A landscape with many valleys, sampled at points; each row gives a point and its height.
From any point a ball takes the steepest step (drop divided by distance) to one of its 2 nearest points. It stops when none of these is lower. Distance is the straight distance between rows; heights are no part of it.
sep: [95 157 105 156 122 140 107 158 149 114 96 107 135 109 146 118 146 129 90 102 149 149 144 175 149 138 112 95]  (h 557)
Nozu: [126 162 121 151 140 145 135 172 150 128 92 160 122 125 169 142 200 92 118 119 112 114 114 129 137 137 116 137]  (h 507)
Lusar: [75 116 124 129 176 94 129 75 100 159 117 82 121 103 147 104 134 136 149 136 110 104 103 141 166 130 78 124]  (h 83)
zifo: [149 85 115 75 110 142 137 129 194 121 80 177 148 125 125 188 47 114 177 127 136 142 140 138 134 113 123 180]  (h 263)
bobif: [134 137 125 193 126 105 182 180 100 147 141 148 90 141 117 127 143 121 85 130 137 140 62 127 119 122 117 124]  (h 393)
mit: [89 119 140 123 177 121 106 126 152 133 88 74 125 98 152 133 125 157 142 142 130 132 124 154 172 146 90 111]  (h 148)
non: [178 133 125 117 111 107 124 122 135 129 122 140 162 137 133 168 137 148 112 139 120 114 150 126 83 117 121 164]  (h 262)
Litur: [172 113 123 141 154 147 120 127 133 140 82 126 172 84 149 95 131 106 97 118 114 93 129 128 117 100 115 110]  (h 299)
Sulog: [99 167 150 110 108 127 130 54 82 96 166 116 135 103 79 84 161 102 161 108 114 149 124 103 113 81 171 134]  (h 690)
Soz: [135 132 98 176 124 116 139 147 114 148 116 113 127 145 122 62 93 119 61 108 145 132 128 164 103 107 123 73]  (h 114)
tuk: [132 160 135 170 100 103 166 164 136 115 141 186 63 170 155 135 138 92 123 102 147 157 56 120 142 121 124 112]  (h 370)
kape: [153 126 104 98 97 158 121 93 144 131 115 130 128 148 157 149 142 96 141 165 105 180 112 126 91 114 119 136]  (h 310)
giv: [151 167 147 153 83 181 110 162 155 129 132 131 109 154 130 138 169 95 110 156 134 168 73 143 129 107 133 114]  (h 273)
Fule: [92 150 152 166 118 102 132 120 84 136 109 107 112 137 153 90 136 141 118 125 124 112 89 120 120 134 101 99]  (h 246)
bato: [129 131 123 123 172 109 169 123 122 135 139 147 145 85 108 135 147 129 95 131 108 137 80 101 145 116 106 151]  (h 322)
Bifo: [120 137 127 130 104 78 147 69 101 118 151 142 125 157 126 171 141 152 145 118 137 146 145 115 92 134 179 144]  (h 366)
Tizop: [148 81 107 174 151 119 153 118 59 131 139 115 124 162 157 144 126 124 122 109 120 126 91 165 105 163 96 57]  (h 42)
Lakop: [102 119 139 145 151 168 122 158 115 129 168 124 94 139 141 72 114 134 145 158 163 119 96 115 153 156 137 107]  (h 675)
meseb: [150 116 131 134 124 144 106 140 136 145 110 99 102 127 140 139 160 141 161 165 123 101 161 137 126 165 112 116]  (h 285)
Lobu: [139 162 140 138 93 140 106 128 129 134 153 135 117 149 127 124 158 97 119 168 104 118 91 93 125 97 125 155]  (h 205)
Bupok: [139 148 138 98 162 149 77 61 112 119 140 138 159 83 119 133 149 125 166 124 139 99 129 119 151 123 145 116]  (h 151)
gug: [140 146 113 150 109 124 134 143 161 89 182 148 153 137 142 171 113 136 73 114 168 89 108 131 88 145 156 166]  (h 421)
Gura: [132 80 159 116 143 120 141 137 95 135 110 109 124 144 105 85 76 149 180 101 137 117 187 119 144 126 175 87]  (h 449)
Lus: [168 155 153 94 131 133 123 189 143 140 130 164 156 188 143 173 105 134 108 154 176 102 142 108 124 140 174 198]  (h 364)
Gugo: [130 81 144 112 147 129 136 109 144 163 82 107 120 119 129 159 112 151 128 165 118 124 114 117 155 110 106 127]  (h 182)
ruged: [138 162 147 153 88 142 136 173 101 126 168 118 124 97 88 98 153 148 112 89 131 99 129 111 104 126 133 101]  (h 590)
bag: [166 88 113 94 118 139 131 127 140 159 135 140 121 160 138 171 122 114 156 179 118 134 100 86 121 112 119 165]  (h 213)
Tane: [164 170 125 93 116 131 116 185 157 133 133 132 166 151 114 204 121 135 119 156 131 110 139 126 109 120 138 197]  (h 321)
pif: [132 137 91 138 131 140 141 180 120 143 145 142 113 112 109 53 89 114 79 124 150 145 168 156 129 97 147 117]  (h 180)
mifa: [141 126 167 102 110 135 86 93 149 127 100 91 141 100 127 160 140 164 177 162 127 82 167 114 133 129 132 148]  (h 352)
rutu: [181 103 119 111 156 137 129 83 96 151 95 139 173 94 123 138 111 114 121 139 104 95 162 131 112 105 123 97]  (h 220)
dapug: [162 138 136 117 114 95 115 90 88 125 142 102 148 128 79 152 150 134 140 100 120 144 205 139 106 120 150 124]  (h 405)
nufi: [136 124 122 105 122 102 139 93 95 127 142 112 131 139 110 186 173 116 155 120 106 166 159 154 116 157 108 126]  (h 442)
Deber: [167 142 92 105 124 127 147 161 158 125 136 140 122 180 132 195 116 128 94 160 144 169 97 140 126 117 137 190]  (h 368)
Mag: [171 121 153 120 171 167 94 164 128 127 145 146 141 94 90 113 119 128 155 122 115 85 157 100 152 141 142 120]  (h 239)
Lifi: [153 126 153 123 102 155 92 145 138 100 162 123 121 95 94 111 101 156 145 97 161 93 179 117 130 131 163 121]  (h 320)
Zuf: [140 120 155 126 136 138 134 129 154 118 175 119 100 118 35 106 82 141 138 139 116 115 144 88 166 113 144 139]  (h 66)
zibe: [122 103 63 127 138 159 138 138 153 118 81 130 133 131 202 125 117 76 95 134 126 138 139 141 113 133 106 118]  (h 433)
gani: [75 134 136 129 161 103 168 97 134 143 109 87 126 63 106 99 98 177 104 100 134 109 130 110 133 130 119 136]  (h 224)
meset: [112 112 99 134 124 119 134 170 125 119 129 119 109 152 155 165 153 98 142 126 74 151 115 173 127 169 71 118]  (h 164)
dev: [125 183 123 154 124 166 122 140 145 86 150 159 141 95 143 182 155 156 86 100 154 111 99 150 93 135 158 131]  (h 378)
muk: [129 123 105 167 181 115 154 172 126 129 138 133 111 115 124 131 152 136 84 109 131 136 95 134 155 166 114 122]  (h 363)
vog: [182 126 145 128 143 155 138 174 114 125 188 153 134 126 75 120 107 135 126 154 123 101 122 102 146 110 144 161]  (h 152)
bulo: [108 161 145 129 95 141 97 116 144 105 171 111 141 109 121 96 157 121 130 118 126 148 140 147 120 132 129 120]  (h 596)
Foma: [98 140 134 114 133 164 104 82 155 138 66 134 165 99 163 96 125 144 125 129 165 155 135 141 128 125 154 98]  (h 571)
luga: [124 102 133 115 122 85 125 165 138 145 123 98 127 150 116 81 101 119 127 126 127 124 166 149 123 132 94 121]  (h 606)
Tek: [132 105 154 133 94 133 128 152 135 164 150 126 83 186 138 77 132 100 143 181 102 125 103 93 127 112 126 130]  (h 272)
gomi: [117 153 95 150 163 160 119 103 167 86 143 149 159 94 132 165 122 133 88 123 179 122 109 155 148 159 143 142]  (h 323)
tor: [164 109 96 130 124 126 132 163 116 149 117 148 138 153 137 114 115 99 119 149 132 154 139 161 126 138 124 130]  (h 641)
Ruri: [116 126 172 129 128 102 115 79 132 128 118 75 162 135 111 123 127 148 156 118 103 110 164 87 122 115 116 133]  (h 420)
Degeg: [124 70 114 81 150 126 131 132 132 161 79 101 107 152 121 136 67 121 199 153 102 155 181 154 152 124 97 117]  (h 385)
ruzuk: [81 130 120 186 106 119 126 182 106 108 127 134 87 163 179 75 126 132 119 93 159 112 102 154 115 171 124 73]  (h 724)
piva: [112 120 147 96 138 163 131 129 166 125 101 168 153 105 136 127 103 162 115 123 183 153 150 131 140 137 183 143]  (h 490)
Molo: [115 67 145 100 146 115 136 125 72 180 84 138 113 172 103 93 69 130 187 128 127 148 169 133 162 114 124 90]  (h 438)
pase: [119 162 135 117 106 119 132 125 121 104 193 197 119 159 134 158 127 114 133 118 142 128 84 117 128 124 148 154]  (h 495)
tedin: [112 69 134 109 152 54 149 125 131 134 116 114 152 155 131 113 80 120 141 108 86 129 154 139 133 144 87 109]  (h 575)
mimu: [144 123 150 139 58 105 140 161 144 139 129 157 84 183 154 117 157 94 144 145 113 143 75 124 113 119 116 104]  (h 327)
kapeb: [167 89 115 143 138 135 144 103 85 150 115 126 132 127 143 168 143 120 117 131 112 101 112 142 86 139 110 84]  (h 121)
vetod: [76 99 116 135 133 162 126 139 145 113 51 86 124 168 200 82 134 119 124 120 136 165 151 160 127 141 129 98]  (h 488)
lal: [119 78 119 119 130 64 127 81 118 108 156 112 181 154 106 118 132 98 134 99 83 149 149 137 116 142 107 117]  (h 534)
tup: [104 158 128 102 120 116 91 92 125 88 173 166 138 140 114 143 148 118 166 97 133 153 130 125 135 130 143 141]  (h 545)
fipof: [65 140 109 112 171 155 97 91 152 116 85 120 154 104 185 99 164 110 114 136 130 175 129 134 151 135 124 114]  (h 633)
simo: [133 171 136 105 149 160 101 60 103 143 130 108 137 101 123 149 169 147 155 165 156 93 116 106 147 112 144 178]  (h 28)
derov: [122 150 152 132 127 117 144 78 126 95 168 112 159 88 81 114 179 133 113 87 102 143 102 81 103 108 147 129]  (h 739)
manuz: [155 117 135 131 110 160 127 88 111 144 147 116 117 126 118 163 141 121 136 177 133 107 95 89 152 107 147 145]  (h 131)
vazit: [138 179 123 149 94 168 109 217 127 128 141 119 131 97 118 86 164 138 94 129 119 90 136 112 129 133 130 131]  (h 558)
Bago: [145 104 168 144 122 151 92 131 130 105 126 91 133 141 100 78 83 144 169 95 143 120 168 144 141 122 144 85]  (h 391)
moto: [114 178 144 174 95 147 127 186 101 92 168 142 93 106 125 119 156 158 133 92 156 123 109 144 108 154 146 102]  (h 621)
Zuti: [154 97 112 95 126 106 148 95 162 124 113 143 147 124 116 201 68 140 133 148 128 114 155 125 145 115 145 162]  (h 181)
sot: [160 98 150 125 128 108 100 94 136 95 163 96 149 137 120 104 143 100 147 109 87 129 140 99 109 106 112 110]  (h 481)
nuko: [118 158 133 94 125 101 121 122 90 154 116 117 138 86 82 101 118 152 129 108 125 124 225 146 115 119 142 109]  (h 328)
Ponun: [149 60 135 91 132 139 139 119 156 128 74 132 93 131 104 186 57 125 198 125 113 141 145 142 150 110 110 142]  (h 332)
dag: [134 154 128 127 114 97 127 101 136 113 182 164 147 155 118 195 115 134 93 134 131 113 68 93 112 121 163 187]  (h 458)
vogur: [109 173 132 159 115 148 102 186 136 133 107 127 125 93 146 79 193 103 122 126 95 109 101 121 140 117 108 135]  (h 531)
Muv: [122 116 146 104 115 133 142 117 139 109 140 119 126 140 145 172 171 132 151 139 101 197 112 134 104 151 119 139]  (h 390)
Zilum: [156 100 94 98 132 155 135 153 118 131 139 128 95 144 153 165 142 101 167 163 123 128 142 134 116 167 68 131]  (h 223)
vasas: [133 159 95 123 118 88 149 98 133 145 147 126 113 146 124 213 118 133 94 159 136 152 118 154 133 113 126 171]  (h 399)
foti: [123 120 145 131 164 89 175 119 136 154 126 118 126 83 77 125 103 157 106 112 95 91 134 79 142 124 118 167]  (h 275)
vem: [120 96 135 98 158 99 162 72 139 145 117 142 136 127 117 160 102 159 132 151 134 145 131 86 146 109 147 151]  (h 100)
Busi: [155 113 140 89 122 131 152 158 155 138 96 174 149 159 162 141 96 167 135 133 188 134 166 109 124 148 183 162]  (h 424)
zafo: [109 129 58 132 132 129 124 147 153 131 80 150 104 130 196 143 158 81 117 150 90 102 115 121 109 140 98 155]  (h 474)
biz: [140 154 122 128 149 147 94 83 165 125 123 133 154 63 113 132 115 152 110 121 143 94 132 125 143 124 129 137]  (h 252)
bir: [126 93 108 154 132 108 133 147 97 107 153 113 93 181 163 154 146 119 164 126 119 116 89 160 117 178 98 102]  (h 112)
paro: [132 112 130 126 92 90 134 121 96 103 176 162 101 189 128 117 133 117 151 102 130 158 128 108 107 122 186 109]  (h 432)
gile: [96 144 91 157 118 99 144 103 100 152 117 122 124 150 141 91 112 124 73 134 130 125 100 134 102 95 116 112]  (h 183)
binas: [104 144 144 171 111 168 105 159 79 109 169 118 55 129 110 92 147 134 139 127 135 100 98 123 135 174 125 105]  (h 648)
fideb: [53 142 100 114 177 96 135 106 123 173 90 112 140 71 135 89 122 137 106 131 119 110 108 111 157 110 88 150]  (h 150)
Dozig: [116 167 134 115 151 156 133 154 97 167 113 138 103 103 97 89 112 149 117 123 141 135 180 134 151 118 140 125]  (h 248)
fanog: [98 163 136 166 97 99 149 97 81 123 141 112 113 104 119 142 145 143 135 120 148 103 126 120 106 130 145 121]  (h 305)
Lepep: [98 189 152 115 102 148 102 74 98 135 144 113 138 79 116 94 176 126 144 126 113 150 89 138 133 97 129 142]  (h 639)
pak: [93 134 125 146 99 124 114 155 139 124 151 137 89 169 171 88 122 136 126 129 153 134 114 134 136 148 146 115]  (h 703)
Bolo: [94 95 136 132 144 144 124 174 165 98 94 111 150 139 152 92 150 137 118 99 129 175 153 169 146 155 116 98]  (h 526)
mudor: [141 105 147 131 126 126 128 142 185 114 163 130 140 127 60 97 74 123 99 113 120 163 144 136 139 102 126 133]  (h 146)
disak: [127 99 105 139 158 130 146 112 174 112 48 136 170 89 167 131 116 114 94 95 124 121 152 151 127 120 110 106]  (h 369)

Call two points neighbours if one is among the 2 nearest of the other. Go from one point of each pair to the other, from neighbour to neighbour, staying as low as possible. Name the highest point that can't be avoided.
simo, Zuf => Gura
manuz, Tizop => bulo
Soz, manuz => nufi
simo, Lusar => bobif
Lusar, vem => Gugo

Where does a ball stop that starts at each point below?
bobif => Lusar
bulo => simo
Foma => vem
